Each row is a point on a landscape with many valleys, with its height.
From any point a ball rolls to the lowest of the 4 points nearest to it. It stops when none of these is lower. Distance is the straight distance between rows; heights are no part of it.
j101: [0,1,1,-5,-1,-15,-2,-16,-10,-3,-28,5,2,-22,-22,9,-6,6,-1,-39,-8,9,-5,4,12,11,11,10,16,1,-12,9,-1,19,3]  h=1.89
j230: [-7,13,-12,2,-9,-27,7,-27,-23,0,-41,2,-1,-30,-10,6,-6,10,-4,-36,-23,11,-12,4,9,13,23,8,8,12,-10,16,18,10,8]  h=2.32
j686: [14,-19,42,17,2,-6,8,8,15,-7,-1,5,-3,-23,13,2,10,-11,4,-27,-9,-20,4,17,-10,7,-15,2,34,10,5,-16,-62,-4,-13]  h=0.13
j802: [16,9,7,10,-3,-15,-23,10,30,-22,-24,12,1,-39,5,12,-20,-15,-43,-13,23,0,9,30,12,3,-12,15,38,3,-18,-14,-26,5,-19]  h=1.99
j307: [-5,-33,21,-1,-4,19,-10,10,-4,49,-11,-6,8,-38,-37,-14,5,-35,14,-82,4,-13,-6,-16,1,1,23,0,28,0,8,-7,-55,8,-10]  h=5.81
j703: [-7,-3,-13,-3,14,-4,-24,10,31,-18,5,9,14,-18,-26,8,-21,-11,-35,4,33,9,23,13,11,4,1,21,24,-17,-15,15,-8,4,-9]  h=2.52
j486: [6,9,-22,-20,4,21,4,-10,-12,-3,8,-2,-13,39,-9,1,-4,10,22,20,7,12,-6,-19,0,-9,1,3,-23,-9,-4,-4,36,8,16]  h=1.29
j313: [-14,-33,21,3,6,24,12,-4,-25,21,1,-4,-7,-6,-16,0,26,-1,54,-44,-16,-12,-3,-23,-7,18,0,-23,2,2,6,-8,-26,13,-4]  h=5.90
j559: [-6,-9,-3,-12,-8,42,4,33,9,-15,37,5,0,82,1,-13,9,-22,17,28,14,7,28,-4,-23,-26,-6,-16,-25,-23,28,0,26,-32,12]  h=0.28
j312: [-20,3,-30,-8,14,5,-14,3,19,-10,20,2,11,5,-34,-4,-9,0,-12,26,31,25,8,-12,13,-4,19,29,-5,-29,-9,18,45,16,7]  h=2.22
j558: [-21,23,-21,-10,6,-26,-20,11,23,-20,-19,1,13,-33,-15,-2,-19,-1,-52,9,25,22,1,8,25,0,17,35,2,-21,-30,21,33,15,5]  h=1.32
j62: [16,17,18,-4,-5,-10,16,12,-1,-21,-5,5,-1,22,35,-11,9,3,-18,30,-11,-16,6,12,-13,-3,-33,-11,-8,8,13,-19,-7,-19,-1]  h=1.40
j435: [1,-44,29,3,3,37,1,19,16,0,28,4,-1,4,-24,-5,9,-29,26,-25,9,-17,13,-12,-7,7,2,-26,26,-8,7,2,-45,7,-8]  h=5.12
j191: [-5,-31,16,4,3,11,2,-4,-9,10,-4,3,-1,-16,-24,6,9,-7,31,-43,-3,-4,-3,-7,4,9,9,-8,17,2,1,0,-35,12,-7]  h=4.89
j184: [9,17,0,-22,-6,13,11,18,11,-18,8,8,-6,55,12,-8,8,-6,-11,40,3,-3,16,7,-11,-23,-21,-7,-17,-7,17,-5,12,-26,11]  h=1.20
j276: [-2,-23,8,-8,-1,45,7,27,13,-24,34,2,3,55,-7,-9,10,-25,24,15,10,-10,25,-17,-18,-1,-9,-22,-5,-18,21,4,9,-15,-5]  h=1.48
j902: [8,-26,30,9,-1,-2,0,0,9,24,-8,-2,-1,-38,-7,5,15,-11,14,-61,-6,-15,-5,9,1,9,-2,-4,33,7,6,-18,-67,-2,-9]  h=2.73
j800: [0,32,-21,-23,-14,-2,-2,-19,-14,22,2,-8,-27,33,23,-5,-1,28,-5,38,-6,17,-18,-5,-6,-36,0,15,-52,4,-12,-1,33,-7,25]  h=0.71
j842: [3,37,-28,-9,-12,-36,-6,-32,-19,7,-40,-13,-13,-19,15,-2,-6,27,-20,10,-23,9,-23,-6,10,1,17,18,-23,15,-22,16,50,4,17]  h=0.98
j907: [2,-21,-8,-2,7,8,-27,12,27,-3,20,2,27,-23,-41,7,-22,-29,-28,-11,37,10,23,10,13,1,10,14,27,-21,-5,13,-24,-2,-15]  h=3.12
j106: [-18,-1,-23,0,18,-4,-19,9,24,-14,13,0,17,-9,-38,2,-18,-7,-28,10,38,20,12,-1,19,0,15,24,11,-23,-13,21,18,11,-1]  h=2.28
j414: [-7,-29,-15,-6,10,42,6,4,-21,7,19,1,-1,31,-22,-1,0,-11,55,-8,13,9,-6,-28,-9,8,14,-14,-10,-16,-8,9,28,17,0]  h=2.46
j556: [3,-21,7,-5,-1,-1,-9,0,-5,14,-12,10,12,-24,-32,4,-13,-17,5,-50,9,8,3,2,9,8,15,10,23,-8,-9,9,-25,14,-4]  h=3.63
j990: [-10,22,0,3,-6,-30,12,-28,-37,32,5,-13,-7,19,37,0,1,26,4,30,-34,3,-20,1,-13,-5,-14,-25,-38,34,31,-11,1,-27,4]  h=1.15
j379: [-3,36,-32,-22,-23,-25,-11,-35,-14,21,-19,-22,-21,5,15,-10,-1,22,-3,19,-14,14,-32,-17,7,-13,32,27,-51,7,-26,20,63,0,35]  h=0.91
j510: [1,22,-13,-7,10,-12,-11,8,17,-21,-13,8,0,-10,-5,3,-12,7,-28,21,16,6,2,3,11,-3,1,22,9,-10,-22,6,21,17,3]  h=1.18
j623: [13,13,1,8,-1,-23,-2,-9,0,-14,-27,10,1,-26,8,8,-2,11,-13,-11,-9,-1,-1,19,13,7,-10,9,17,15,-10,-6,-8,10,-4]  h=1.83
j282: [7,-38,12,-2,2,25,-17,17,29,3,34,-2,12,-15,-33,1,-6,-35,-6,-18,25,-8,21,1,-1,4,4,-10,33,-16,1,11,-52,2,-17]  h=4.41
j65: [18,-34,27,2,-1,20,-18,23,44,4,32,-4,7,-9,-15,0,-6,-40,-16,-21,22,-18,22,10,-12,1,-1,-13,41,-17,12,2,-69,-14,-18]  h=4.83
j495: [3,27,-21,-17,-1,7,-1,9,9,-6,4,-4,-13,31,14,-2,-8,10,-11,43,17,1,1,-7,0,-22,-10,14,-24,-13,-8,-2,30,-2,19]  h=0.83
j535: [5,36,-16,10,-10,-40,2,-26,-30,22,-15,-15,-6,-8,47,5,-7,30,-17,34,-30,0,-31,6,-5,-4,-15,-9,-29,31,5,-4,13,-9,-3]  h=0.96
j39: [7,37,-12,-5,-25,-24,4,-13,-19,39,-1,-9,-20,23,50,-7,-1,42,-21,50,-22,14,-22,9,-3,-37,-13,-3,-61,19,-6,0,16,-23,5]  h=0.88
j364: [21,0,26,26,3,-23,0,-3,7,-13,-18,9,2,-38,21,5,-1,3,-20,-15,-7,-11,-1,30,8,6,-19,5,33,25,-2,-23,-35,1,-15]  h=1.47
j226: [4,-12,17,0,-3,-8,-9,-4,4,21,-23,3,12,-42,-17,4,-11,-15,1,-68,0,-2,-1,14,4,6,9,10,31,5,4,-5,-46,0,-5]  h=4.24
j524: [-3,18,-7,4,0,-21,-29,10,29,-20,-25,10,14,-44,-10,5,-29,-14,-59,-14,32,15,11,29,23,-3,7,31,24,-10,-26,8,0,7,-16]  h=1.61
j614: [-9,-13,-17,-1,14,13,-15,9,15,-14,22,9,17,0,-38,4,-10,-10,-4,8,30,17,17,-5,11,3,14,9,12,-22,-7,17,13,10,-6]  h=2.47
j426: [7,3,6,15,-5,-30,-5,-13,-7,4,-36,5,14,-49,3,12,-3,5,-11,-44,-14,1,-7,25,13,9,-1,12,27,21,-8,-7,-22,3,-11]  h=0.80
j925: [-13,-8,22,-18,-5,31,21,-5,-30,11,19,4,-8,73,16,-8,23,-10,45,12,-19,11,-7,-9,-28,-19,-10,-38,-45,5,30,-17,6,-32,4]  h=2.54
j944: [-16,-28,-17,-6,7,22,-1,-10,-19,0,1,4,3,7,-40,0,-2,-11,31,-29,9,19,-2,-20,3,11,32,0,1,-15,-13,17,30,19,5]  h=2.38
j49: [-8,21,-31,-18,-10,-10,1,-39,-25,11,-20,-14,-19,8,-5,1,-4,14,17,0,-12,16,-23,-13,-1,-2,38,19,-34,2,-13,17,60,8,28]  h=0.81
j428: [9,-25,34,-2,-8,26,7,37,28,-32,31,5,5,46,-4,-5,26,-33,11,12,-8,-28,38,1,-27,4,-7,-27,14,-21,36,9,-18,-24,-5]  h=0.40
j81: [13,-2,12,-3,3,-3,2,5,10,-15,-2,9,-6,-2,0,6,2,7,5,-2,5,-8,7,8,1,7,-8,-3,16,-1,1,-6,-22,3,-3]  h=2.44
j934: [-23,34,-36,-25,1,-6,-23,19,30,-6,10,-14,2,-1,-1,-9,-11,8,-37,55,25,16,-5,-7,17,-17,9,36,-12,-35,-17,11,55,9,21]  h=1.07
j953: [4,-15,27,19,5,-19,14,-6,-3,3,-7,3,0,-34,5,3,8,6,13,-30,-16,-12,-9,17,-2,18,-12,1,23,22,10,-14,-43,0,-9]  h=1.96
j919: [7,-25,30,2,-5,20,8,24,26,-27,27,5,2,28,1,-8,16,-25,11,8,6,-23,30,1,-17,6,-8,-20,17,-17,21,4,-28,-17,-7]  h=1.11
j473: [4,1,0,0,4,-7,-11,2,14,-12,-14,15,8,-20,-17,11,-11,-6,-11,-21,15,8,7,17,10,3,1,14,27,-6,-10,7,-18,12,-8]  h=2.39
j830: [-10,4,-9,-10,2,-16,-13,0,9,-6,-20,6,13,-18,-32,3,-21,-7,-28,-27,20,20,6,3,19,-3,24,29,15,-15,-21,22,11,15,-2]  h=1.63
j55: [-16,-48,-5,-4,6,36,-1,6,-19,18,1,0,9,-1,-43,-4,3,-17,45,-45,8,9,-2,-29,-1,12,22,-14,7,-15,-18,20,9,24,-6]  h=3.24
j188: [16,22,3,-1,6,-12,6,-2,4,-19,-20,8,-4,1,16,-2,-2,16,-10,18,-5,-7,-3,13,1,4,-17,-1,4,9,-6,-11,-1,4,4]  h=1.77
j674: [-21,-21,-25,7,23,24,-20,9,28,-12,50,6,32,-1,-48,3,-7,-13,-11,21,33,22,25,-8,12,4,10,11,0,-34,-5,22,18,-1,-5]  h=2.76
j140: [-1,-22,-3,-7,13,24,7,4,-4,-11,11,7,-2,22,-21,4,4,0,31,-3,9,0,6,-15,1,8,2,-9,-1,-8,1,1,4,11,1]  h=3.33
j744: [-8,25,-7,13,-21,-39,5,-26,-15,-1,-57,3,3,-46,2,6,-22,3,-41,-41,-17,18,-9,15,22,7,35,20,7,14,-20,25,23,9,10]  h=2.19
j438: [-5,6,-11,-10,5,1,12,-38,-34,11,-8,-7,-10,16,2,7,4,10,40,-4,-18,6,-18,-23,-7,9,6,-10,-22,8,6,-3,23,2,11]  h=1.68
j368: [-2,-47,28,3,0,29,-2,15,4,23,10,-5,-1,-15,-27,-5,17,-19,30,-47,3,-18,4,-12,-5,6,6,-17,23,1,-1,-5,-50,13,-9]  h=5.43
j977: [6,-8,5,-10,6,11,1,5,8,-19,7,8,-1,9,-19,2,1,-1,11,3,11,-4,7,-4,-3,7,-4,-1,10,-5,0,-2,-7,8,-1]  h=3.03
j931: [7,41,-21,-8,-16,-30,-2,-22,-17,27,-13,-16,-18,7,41,-2,-6,33,-20,37,-18,6,-28,3,1,-22,-3,4,-47,14,-12,0,28,-11,13]  h=0.82
j565: [-3,-9,18,19,-3,-23,3,-15,-14,26,-22,-2,8,-49,0,9,12,5,12,-62,-25,-7,-13,16,4,14,6,4,27,23,7,-7,-40,-2,-6]  h=2.98
j269: [-4,-10,24,41,12,-36,11,-4,-13,5,-11,-8,3,-41,33,9,10,19,0,-24,-29,-19,-15,20,2,24,-17,-10,22,41,26,-22,-40,-13,-21]  h=1.71
j384: [0,21,3,13,-21,-36,-7,-18,-8,6,-56,6,16,-52,1,6,-32,-14,-45,-65,-10,13,2,26,22,-1,20,26,31,13,-12,1,-5,6,-5]  h=2.31
j678: [23,30,4,13,-4,-15,-12,19,13,-32,-26,11,-1,-24,42,6,-4,12,-49,28,5,-18,-1,27,12,-5,-33,10,8,7,-19,-25,4,1,-9]  h=1.39
j739: [8,16,-4,-7,3,-11,9,-14,-11,-7,-15,4,-9,3,10,4,-1,18,10,14,-8,2,-11,-2,0,5,-10,4,-5,8,-3,-12,12,5,11]  h=1.45
j57: [-1,-44,-5,20,8,44,-30,12,33,20,65,-2,33,-18,-51,5,-9,-46,-15,-8,28,6,27,-9,-5,7,13,-16,18,-28,0,19,-35,-9,-19]  h=5.37
j837: [-12,-33,7,-3,-6,15,-4,-10,-22,21,-17,1,8,-24,-36,-1,-2,-10,24,-68,0,10,-3,-10,10,6,28,-5,11,-7,-5,20,-11,21,2]  h=4.42
j388: [-14,-46,-11,-5,5,48,0,14,-15,9,22,3,2,16,-32,-2,-4,-19,51,-21,18,8,0,-32,-4,7,14,-20,2,-15,-12,8,15,19,-12]  h=3.16
j178: [0,2,16,-1,9,-4,25,-17,-31,2,4,-4,-7,24,19,-2,13,13,31,4,-28,-7,-9,-11,-15,9,-14,-24,-22,12,25,-22,-8,-13,5]  h=2.61
j684: [-3,-1,5,-15,2,16,18,-10,-23,5,15,-4,-16,51,10,0,12,6,41,8,-9,2,-7,-16,-11,-3,-8,-20,-28,1,16,-12,9,-8,6]  h=1.88
j239: [2,-14,3,-1,7,21,-7,19,28,-27,25,9,7,10,-19,3,-5,-12,-6,18,23,-5,30,-2,0,9,-9,-5,20,-19,1,5,-19,-2,-4]  h=2.37
j383: [13,-28,50,9,-5,15,10,27,37,-20,21,7,-4,4,10,-2,22,-31,-2,-6,-3,-33,26,15,-17,4,-8,-18,35,-10,22,0,-57,-16,-14]  h=1.10
j981: [-15,12,-22,-11,-5,31,-2,27,22,-10,35,0,-4,58,-4,-5,0,-9,-8,54,25,6,20,-8,-10,-29,-11,6,-27,-21,15,1,40,-18,18]  h=0.97
j667: [-15,4,-23,-5,18,13,-12,18,29,-21,30,7,15,6,-27,2,-9,-2,-18,41,34,12,20,-8,9,-4,2,18,6,-28,-2,10,23,7,1]  h=2.09
j972: [15,10,27,30,7,-30,15,-1,-6,-13,-15,3,6,-21,47,-1,5,15,-14,12,-25,-21,-6,26,-4,10,-26,-11,10,31,19,-24,-23,-12,-18]  h=0.51
j676: [-11,-26,-5,-10,2,17,4,-13,-19,6,-6,5,-1,-8,-28,4,0,-5,35,-40,4,3,-6,-17,9,6,21,-6,6,-6,-12,9,0,20,3]  h=3.40
j880: [12,40,-13,-9,-7,-7,0,18,23,-21,-11,3,-8,4,31,-2,-5,14,-37,49,13,-10,6,10,6,-15,-25,16,-8,-14,-11,-11,23,-3,6]  h=0.49
j549: [-9,-19,-1,-17,5,41,18,-7,-32,14,15,-1,-16,49,4,-6,14,-7,68,-10,-9,7,-8,-30,-21,-1,0,-30,-30,-3,7,-11,17,-5,4]  h=2.74
j709: [18,25,6,21,1,-28,10,-4,-9,-9,-24,3,-3,-17,43,0,1,22,-23,20,-19,-13,-8,21,-2,1,-30,-6,-1,26,1,-22,0,-4,-8]  h=1.00
j658: [28,22,22,28,-9,-15,-4,19,11,-40,-24,14,0,-32,50,1,-3,6,-48,27,-5,-24,4,37,8,-6,-39,0,13,18,-4,-28,-5,-3,-21]  h=1.69
j108: [-11,-45,44,20,6,11,18,6,-13,32,12,-16,-10,-26,-6,-3,44,-3,35,-56,-14,-30,-3,-16,-6,18,2,-17,12,15,11,-15,-60,4,-9]  h=6.04
j291: [-12,8,0,45,1,-49,1,-16,-24,7,-22,-9,3,-54,40,12,-1,22,-17,-19,-31,-10,-24,22,7,25,-10,-10,22,51,28,-13,-16,-3,-22]  h=1.52
j141: [10,23,-14,3,2,-30,1,-15,-10,-5,-31,3,-6,-19,20,4,-4,18,-15,8,-17,-1,-14,9,12,7,-7,7,0,12,-12,-1,20,10,7]  h=1.60
j523: [-5,-5,-7,-9,7,3,8,-20,-16,1,-10,7,-8,3,-16,8,3,6,30,-15,-7,4,-6,-12,0,13,10,-4,2,-2,-2,1,5,14,7]  h=2.02
j394: [6,42,1,-16,-16,-6,11,14,4,9,-4,5,-11,34,40,-10,5,18,-25,51,-10,5,-4,14,-11,-36,-23,-3,-48,2,1,-6,15,-25,14]  h=1.01
j266: [24,0,25,8,-2,-1,0,23,31,-36,3,12,-3,6,11,3,3,-12,-22,14,10,-22,25,24,-4,5,-22,-6,26,-5,4,-9,-29,-9,-10]  h=0.48
j297: [-1,17,0,20,-14,-40,1,-29,-14,6,-54,7,12,-56,7,9,-12,3,-25,-52,-24,7,-7,21,18,11,15,11,27,25,-5,8,-3,1,-1]  h=1.79
j444: [6,-20,18,-8,7,19,15,8,-1,-11,13,5,-5,25,-1,0,12,-3,34,4,-5,-13,11,-8,-11,11,-13,-16,3,-2,8,-12,-17,-1,-1]  h=2.95
j603: [-34,2,-39,4,23,26,-11,10,26,-6,51,1,19,15,-27,-7,-8,-5,-6,49,29,24,10,-18,7,-7,13,24,-11,-38,0,14,49,-2,10]  h=2.34
j360: [1,-34,43,-5,5,25,22,19,-4,-5,25,-8,-4,31,0,-11,35,-16,46,-12,-16,-24,7,-16,-20,14,-4,-30,-1,-1,21,-13,-32,-5,-8]  h=1.94
j638: [-9,44,-26,-26,-20,-4,-5,25,24,8,1,-11,-14,22,38,-8,-2,20,-31,62,13,1,-4,9,1,-47,-12,22,-41,-26,-12,-3,34,-9,27]  h=1.02
j646: [-10,-7,-26,-15,6,23,6,-15,-23,3,2,-6,-7,24,-20,0,-2,4,37,-2,4,14,-13,-25,-6,1,24,5,-21,-9,-11,14,44,11,17]  h=1.62
j220: [-3,-31,12,-5,4,43,18,13,-12,-5,26,1,-9,45,-6,-2,16,-19,52,-5,-2,-7,7,-24,-16,6,-6,-31,-10,-7,9,-6,2,1,-4]  h=2.72
j532: [23,-12,52,22,1,-12,19,15,22,-26,6,5,2,-7,29,-3,17,-13,-7,-4,-15,-30,12,26,-16,10,-18,-9,27,12,20,-21,-52,-11,-20]  h=1.19
j832: [-6,30,-22,24,-10,-51,-4,-24,-37,25,-17,-26,-5,-17,55,3,-10,32,-24,32,-35,-2,-30,4,-1,9,-14,-16,-21,49,17,-6,18,-13,-15]  h=1.12
j427: [-6,34,-30,-6,-34,-34,-10,-47,-28,56,0,-23,-22,11,39,-3,1,44,-8,41,-27,18,-31,-5,-3,-23,7,1,-64,25,-9,16,27,-15,10]  h=0.86
j218: [-3,-22,17,-6,-11,5,-5,-2,-6,41,-22,0,11,-40,-34,-3,1,-24,10,-86,-3,-5,-3,-6,4,1,24,8,28,3,6,-4,-42,8,-6]  h=5.24
j930: [-4,-41,-4,16,9,48,-6,24,25,-15,58,6,15,25,-30,2,-3,-27,17,24,22,-1,34,-17,-7,2,-3,-22,9,-25,8,14,6,-7,-5]  h=4.26
j598: [-10,0,-28,-15,0,5,2,-26,-30,6,-14,-4,-9,6,-16,2,-2,7,33,-16,-7,17,-15,-25,2,5,35,8,-17,-1,-8,19,51,16,19]  h=1.17
j237: [9,8,17,45,3,-37,5,-4,-16,-8,-23,-6,3,-44,47,5,-5,24,-30,2,-29,-17,-23,25,9,12,-24,-5,19,45,14,-27,-20,-2,-28]  h=1.06
j630: [3,-46,13,-1,-1,36,-23,22,19,41,25,-10,20,-24,-45,-15,-5,-48,0,-53,17,-15,1,-16,-8,0,18,-9,36,-11,4,0,-57,9,-13]  h=6.39
j531: [-2,19,-10,4,2,-31,12,-31,-29,12,-16,-7,-2,-11,20,4,6,23,12,2,-32,0,-20,-2,0,18,-9,-13,-12,28,15,-11,4,-3,7]  h=1.93
j958: [15,43,-22,-12,-3,-21,-2,-7,-3,8,-21,-6,-12,1,29,2,-5,27,-23,38,-2,0,-16,3,4,-14,-7,14,-24,-5,-23,-4,37,5,16]  h=0.90
j895: [7,-18,7,-4,2,4,-17,6,19,3,0,8,13,-25,-29,5,-16,-21,-8,-27,23,-1,14,9,9,3,4,8,36,-10,-5,2,-37,2,-10]  h=3.34
j741: [-12,-48,12,-4,-7,36,-10,14,-12,27,5,1,7,-12,-44,-8,6,-26,36,-59,8,2,1,-27,-2,4,21,-9,18,-11,-6,12,-24,20,-10]  h=4.36
j47: [15,26,-1,-9,-2,-6,15,-6,-9,-2,-3,0,-11,29,23,-4,1,18,-6,31,-9,-4,-6,1,-5,-14,-18,-2,-24,9,8,-11,10,-10,14]  h=1.08
j736: [20,21,8,1,-1,-6,0,21,23,-35,-5,9,-1,9,26,-1,3,3,-27,32,10,-15,17,19,-3,2,-27,5,12,-1,2,-14,-8,-3,-4]  h=1.03
j329: [-14,16,-33,-24,4,7,-12,6,9,1,10,-6,-9,30,-3,-5,-9,9,-1,43,24,15,-9,-18,7,-21,7,24,-28,-21,-13,8,47,11,26]  h=0.95
j552: [-20,-44,-18,19,19,54,-9,19,12,9,56,6,29,12,-44,-3,0,-24,26,0,31,24,17,-24,-7,7,13,-18,-1,-26,-13,22,23,8,-12]  h=3.43
j135: [19,38,-9,16,0,-33,-1,-6,-13,-7,-31,-4,0,-32,45,3,-5,27,-30,23,-24,-8,-19,16,6,2,-19,4,-4,29,-10,-16,11,1,-11]  h=1.30
j10: [0,6,-17,-15,6,-4,-2,-13,-4,-11,-14,6,-5,2,-23,5,-10,9,7,-8,5,14,-5,-5,13,4,21,14,3,-6,-14,15,21,18,11]  h=0.59
j995: [-7,-43,-5,3,5,40,-14,16,19,0,41,5,15,-1,-45,3,-7,-22,17,-7,26,6,18,-9,0,7,11,-14,16,-18,-3,11,-18,8,-11]  h=4.50
j254: [-5,-37,60,31,8,-4,20,10,-2,23,12,-15,-7,-26,7,-5,40,0,19,-49,-16,-34,-3,1,-16,21,0,-10,20,16,23,-20,-78,-9,-12]  h=6.18
j515: [10,23,-6,0,5,-6,-13,17,24,-29,-12,12,-3,-15,10,3,-7,3,-40,28,22,-2,16,17,14,-3,-20,18,9,-10,-19,0,4,4,-6]  h=0.92
j18: [6,9,5,0,-7,-24,-12,-5,6,-2,-37,7,10,-45,-8,11,-21,-13,-28,-51,4,9,4,22,16,2,8,19,35,8,-18,-3,-19,6,-9]  h=1.98
j596: [2,19,-22,-16,1,-1,6,-34,-25,17,-3,-9,-21,26,8,0,3,18,27,17,-11,13,-19,-14,-6,-13,4,-1,-40,8,-2,2,31,0,16]  h=1.09
j20: [14,-35,72,19,-5,6,16,33,30,-13,25,-7,-2,3,18,-11,41,-30,11,-27,-14,-41,19,10,-26,4,-2,-23,29,-3,26,-4,-71,-14,-14]  h=0.61
j469: [-14,21,-11,-8,-2,-24,-9,1,10,-18,-34,2,4,-26,-15,0,-21,4,-43,-12,13,21,1,5,23,0,23,33,8,-10,-30,20,27,21,8]  h=1.36
j365: [-15,29,-29,-24,-5,-18,-9,-5,3,0,-15,-18,-10,-4,-9,-9,-13,17,-18,24,6,20,-18,-17,14,-9,39,41,-25,-18,-28,24,68,14,33]  h=1.04
j755: [3,33,-29,-15,-12,-22,-1,-41,-27,25,-16,-17,-21,8,16,-1,1,29,7,15,-23,9,-30,-13,-1,-4,13,6,-39,15,-5,6,40,3,21]  h=0.93
j803: [9,30,-3,-20,-14,0,15,-7,-13,14,0,1,-13,47,31,-7,5,18,-7,42,-12,9,-8,4,-10,-33,-11,-3,-45,6,8,-7,18,-17,14]  h=0.84
j805: [8,25,-1,-10,-1,4,5,20,22,-20,1,9,-8,25,19,-7,0,4,-22,41,9,-8,15,9,-6,-12,-28,4,-11,-9,4,-9,15,-12,6]  h=0.85
j181: [-6,26,-10,-11,-14,-17,10,-34,-29,38,8,-6,-19,35,39,-3,5,28,1,39,-27,18,-23,2,-9,-21,-8,-15,-58,25,13,0,13,-21,9]  h=0.99
j105: [-4,0,13,18,12,-32,22,-20,-26,10,-7,-8,0,-16,20,5,12,19,16,-9,-29,-17,-13,1,-4,24,-14,-19,3,28,26,-13,-26,-8,-6]  h=2.53
j142: [11,-12,47,3,3,3,21,21,9,-23,14,5,-3,30,12,-9,30,-13,19,5,-19,-27,16,7,-23,8,-16,-21,4,1,29,-13,-31,-18,-8]  h=1.21
j998: [11,10,10,-6,-4,8,13,25,15,-30,11,6,-1,42,7,-6,6,-8,-4,32,9,-12,21,4,-11,-3,-21,-5,0,-9,16,-8,1,-16,5]  h=1.26
j290: [1,18,-3,27,4,-44,11,-23,-27,5,-20,-12,5,-29,38,7,-1,26,-11,12,-32,-13,-24,10,2,20,-19,-7,5,39,19,-9,-8,-7,-13]  h=1.53
j372: [2,20,-26,-24,-1,-14,-7,-15,-9,-4,-19,-4,-9,9,-5,0,-7,17,-5,19,-1,8,-15,-9,4,-4,21,21,-19,-2,-18,8,50,15,22]  h=0.94
j892: [-4,24,-8,-14,-8,1,15,-25,-26,22,9,-3,-20,44,24,-6,3,17,22,31,-18,13,-14,-6,-13,-22,-7,-11,-46,14,10,-6,12,-18,16]  h=1.05
j993: [-18,-23,-32,5,19,37,-8,11,4,-4,40,0,14,19,-39,0,-14,-10,27,14,31,22,6,-28,3,0,22,3,-5,-28,-14,18,44,9,0]  h=2.75
j634: [3,5,-12,-11,8,15,-4,13,17,-23,21,6,2,27,-12,4,-8,0,-3,34,21,-3,20,-6,-1,-5,-10,10,1,-18,-2,6,16,0,8]  h=1.80
j672: [1,13,-7,-22,-4,19,13,2,-6,-1,15,1,-14,63,10,-3,4,5,15,32,3,8,0,-5,-15,-25,-13,-6,-35,-5,9,-6,18,-13,17]  h=1.16
j732: [-15,-29,-22,21,17,60,-7,23,23,-4,68,6,22,28,-32,1,-3,-24,14,36,27,14,37,-21,-7,6,5,-10,-10,-34,4,16,28,-15,-6]  h=4.10
j788: [7,25,-12,31,-4,-48,-2,-25,-23,3,-40,-5,6,-51,35,12,-6,25,-26,-10,-32,-4,-24,22,17,11,-6,-3,15,41,2,-4,7,10,-17]  h=1.67

Call two points neighbours if one is among the 4 nearest of the other. Go from one point of each pair to the other, from neighbour to neighbour, staying as low as possible. Name the highest point that can't be avoided.
j880, j559 | j981
j686, j800 | j532
j266, j880 | j736
j880, j426 | j364
j49, j10 | j372
j800, j49 | j755

For each start below, name the point where the ball stops.
j993 | j880
j81 | j800
j57 | j880
j703 | j880
j230 | j972
j674 | j880
j549 | j800
